Each scene shows the same named points in several views. A view is turned or mirrored, shifted and resized as a whole, has a little noise and may leave points out.
(in the rows, 100 means zero)

Scene 1
View 1
K69: [125 112 116 115 103 109 117 100 105  94 104  77 103  63  80  80  93 121
  83  98  85]
K138: [102 103  96 103 101  93 109  99  94  81 134 107 105 121  73  97 123 121
  99  82 104]
K955: [114 108 107 109 103 106 115 104  94  89 122  92 105  89  79  90 106 122
  92  93  96]
K414: [111  88 116 131 115  98 133 123  80  60 119 102  94 100  97  96  98 112
  97  94  93]
K704: [113 110 104 102 101 121 111 117  70  93 146  98 111  98  83 102 111 119
  94 100 113]
K939: [103  98 103 107 106 111 117 123  62  76 153 111 108 120  87 108 117 116
 100  95 116]
K263: [ 97  84 105 120 114 101 129 135  54  56 152 121 101 135  96 113 116 111
 105  93 114]
K487: [112  97 110 127 108  79 124  92 122  70  92  91  91  91  78  78 101 120
  92  81  75]
K819: [101  81 106 138 116  57 132  95 124  45  88 108  81 118  82  81 108 117
 101  70  72]
K652: [ 98  85 100 128 112  61 125  94 121  52  99 110  86 127  77  86 116 118
 103  68  80]
K985: [112 102 110 114 106 111 120 117  77  81 133  98 104  96  87  98 106 116
  94  97 103]
K807: [100  92 100 117 109  85 121 107  92  64 126 111  96 124  81  97 118 118
 102  81  98]
K493: [113  94 115 123 111 108 129 123  75  71 126  98 100  96  94  97 100 114
  93  97  99]
K823: [109  98 108 110 107 119 120 129  57  79 151 106 108 108  92 109 110 115
  97 101 115]
K543: [ 98 101  93 104 102  90 110 100  95  78 133 110 103 126  72  98 126 122
 101  81 103]
K65: [108 104 103 107 103 107 115 112  78  83 137 103 106 107  82 100 114 118
  96  93 106]
K913: [132 124 117 107  97 125 111 100 101 110 112  70 110  49  79  81  91 124
  79 105  90]
K546: [114 114 106  96 100 137 110 126  52 100 162  98 118  94  86 109 111 117
  93 108 124]
K483: [121 114 116 101 103 153 118 140  35 101 165  92 121  79  98 113 100 114
  88 119 125]
K17: [114  99 108 128 107  70 122  83 138  71  80  88  88  89  73  72 101 122
  92  75  67]
K20: [112 109 101 107 101  94 112  92 109  88 114  93 102  95  71  85 111 123
  93  86  91]
View 2
K939: [110  74  76  70 104 101 113  79 100  89 120  89  95  84  88  71 117  99
  67 105 108]
K807: [102  68  86  92 119  98 135  70  98  99 103  92 111  89  98  78 114  90
  94 112 101]
K955: [ 94  88 101 101  98  95 115 103  94 100  95  86 103  81  87  80 101  91
  92 110 109]
K17: [ 86  85 123 134 116  94 147  90  89 117  63  90 119  91 101  90  93  77
 133 120  99]
K493: [110  83 108  80  98 108 124  85  91 103  99  80  86  96  87  74 100  96
  83 102 106]
K704: [100  87  86  82  92  96 102 103  98  89 114  86  95  78  83  74 109  99
  70 104 113]
K546: [104  90  81  68  83  99  90 109  98  83 125  83  87  74  76  71 110 106
  54 101 117]
K543: [ 95  71  74  98 117  89 124  82 102  93 106  98 120  77  97  81 118  89
  91 116 104]
K985: [104  84  98  85  98 102 116  93  94  98 104  85  93  87  85  74 104  96
  81 105 108]
K823: [111  79  85  68  97 103 112  84  97  91 119  84  88  86  84  69 111 102
  64 101 109]
K487: [ 92  84 119 120 111  97 140  88  89 114  71  87 112  93  98  86  96  81
 122 115 101]
K263: [121  62  79  59 114 109 129  54  99  92 121  88  90  96  93  68 120 101
  67 102 102]
K913: [ 85 111 125 113  77  96  99 139  88 103  84  77  93  77  76  83  83  93
  95 107 117]
K652: [ 97  64  98 114 132  95 157  59  95 111  81  96 123  94 108  84 111  79
 121 118  95]
K20: [ 87  86  98 114 104  90 120 103  96 101  91  91 115  77  92  84 103  86
 103 115 107]
K138: [ 94  74  77  98 113  88 121  87 101  93 107  95 117  77  94  81 116  90
  90 114 105]
K414: [112  77 112  83 106 110 136  73  90 108  94  82  89 101  92  73 102  93
  91 103 103]
View 3
K263: [106  83  72  92  93  96  92 118  91 132  68  94  85 101 139  75 124  90
  99  69 101]
K807: [ 95  83  82  99 104  82  79 102 102 116  68  99 103  92 127  93 121  97
  82  75  98]
K913: [102  88  84 110 100  86 103  83  92  84  87 103 115  97  79 136  91 101
  82 127 109]
K652: [ 87  89  88 107 106  67  55  91 105 113  69  98 116  83 127  93 133 106
  58  65  97]
K985: [103  85  77 100  97  93 102 101  92 107  77  99  99 100 108 106 104  95
  94  99 104]
K493: [107  92  76 103  89  91  94 103  83 112  81  94  98  99 111  97 113  96
  86  95 109]
K483: [118  80  67  90  88 115 139 119  82 111  80  97  79 114 104 106  87  84
 127 115 108]
K819: [ 90  96  89 113 100  65  47  88  96 111  74  95 119  81 124  93 138 108
  48  68 102]
K69: [100  91  85 111  99  81  90  85  91  90  84 100 115  93  89 125 101 104
  74 113 109]
K543: [ 89  74  85  95 113  82  86 101 114 112  63 104 104  92 127 102 113  97
  89  77  92]
K939: [103  77  75  90 100  97 105 113  98 120  69  99  89 103 127  92 109  90
 106  84  98]
K65: [ 99  79  79  95 103  91  99 103 101 110  71 101  99  98 116 105 106  95
  95  91 100]
K546: [107  76  73  90 100 105 126 111  98 109  73 102  87 108 110 109  91  88
 117 106 101]
K823: [107  82  73  93  95 100 109 112  92 117  73  98  89 104 120  95 107  91
 106  92 102]
K955: [ 97  84  83 102 103  85  93  94 100 101  76 102 108  94 105 114 105  99
  85  99 102]
K138: [ 92  75  85  95 112  84  89 100 113 110  64 103 104  93 124 104 111  97
  90  81  93]
K414: [107  95  76 106  87  87  83 103  80 115  81  93 100  96 115  92 121  98
  78  88 109]
View 4
K138: [ 94  92  98  97 101  95  91 102 105  88 105 103  97  86  80 105  75 125
  88 104  89]
K65: [ 96  93  97  98 107  96  90 107 111  97 100  96  95  88  81 102  82 118
 102 104  88]
K493: [104  89  99  96 108  98  92 110 118 100 109  90  97  81  80  97  94 107
 119 107  94]
K985: [ 98  93  98  99 108  98  92 106 114 100 103  94  98  87  82 100  89 112
 110 107  88]
K704: [ 92  96  93 100 113  96  87 110 114 104  91  92  93  93  84 101  83 117
 106 104  84]
K823: [ 99  91  93  95 114  95  85 118 117 102  96  85  88  87  79 101  84 117
 113  99  93]
K414: [108  86 103  95 103  98  94 107 116  93 119  94 101  76  78  97  96 107
 116 109  98]
K819: [112  79 114  95  83  98 105  89 103  73 143 115 115  66  74 102  92 113
  93 115 102]
K487: [103  90 109 104  89 102 106  87 106  86 127 115 117  80  83 100  97 108
  99 121  87]
K483: [ 91 100  85  99 129  97  80 126 126 121  74  74  82  99  86  97  89 110
 130  99  82]
K20: [ 92  95 102 104  98  99  98  92 105  92 108 111 109  90  86 102  87 116
  93 115  82]
K913: [ 88 104 100 115 106 107 103  90 116 113  94 108 114 103  97  95 103 101
 113 126  67]
K652: [108  82 111  93  85  96 100  92 101  73 136 113 110  70  75 104  84 120
  87 111 100]
K263: [107  82  95  85 110  91  82 122 115  90 110  82  84  74  70 102  79 121
 109  93 107]
K17: [102  90 113 106  84 103 110  80 103  83 132 121 123  79  85 101  98 108
  94 126  85]
K939: [ 97  90  93  92 112  93  83 116 114  97  98  87  86  85  77 102  79 122
 105  96  95]
K546: [ 89  99  88 100 120  96  83 117 118 112  80  86  86  98  86 101  82 116
 112 101  82]
K69: [ 94  99 103 110 100 104 103  90 113 103 107 109 114  94  92  97 102 102
 111 124  75]

Which points are out of place in each view (at most two, in the order of its rows)? Write none if all are in place.
view 1 -> K483
view 2 -> none
view 3 -> K263, K985
view 4 -> K493
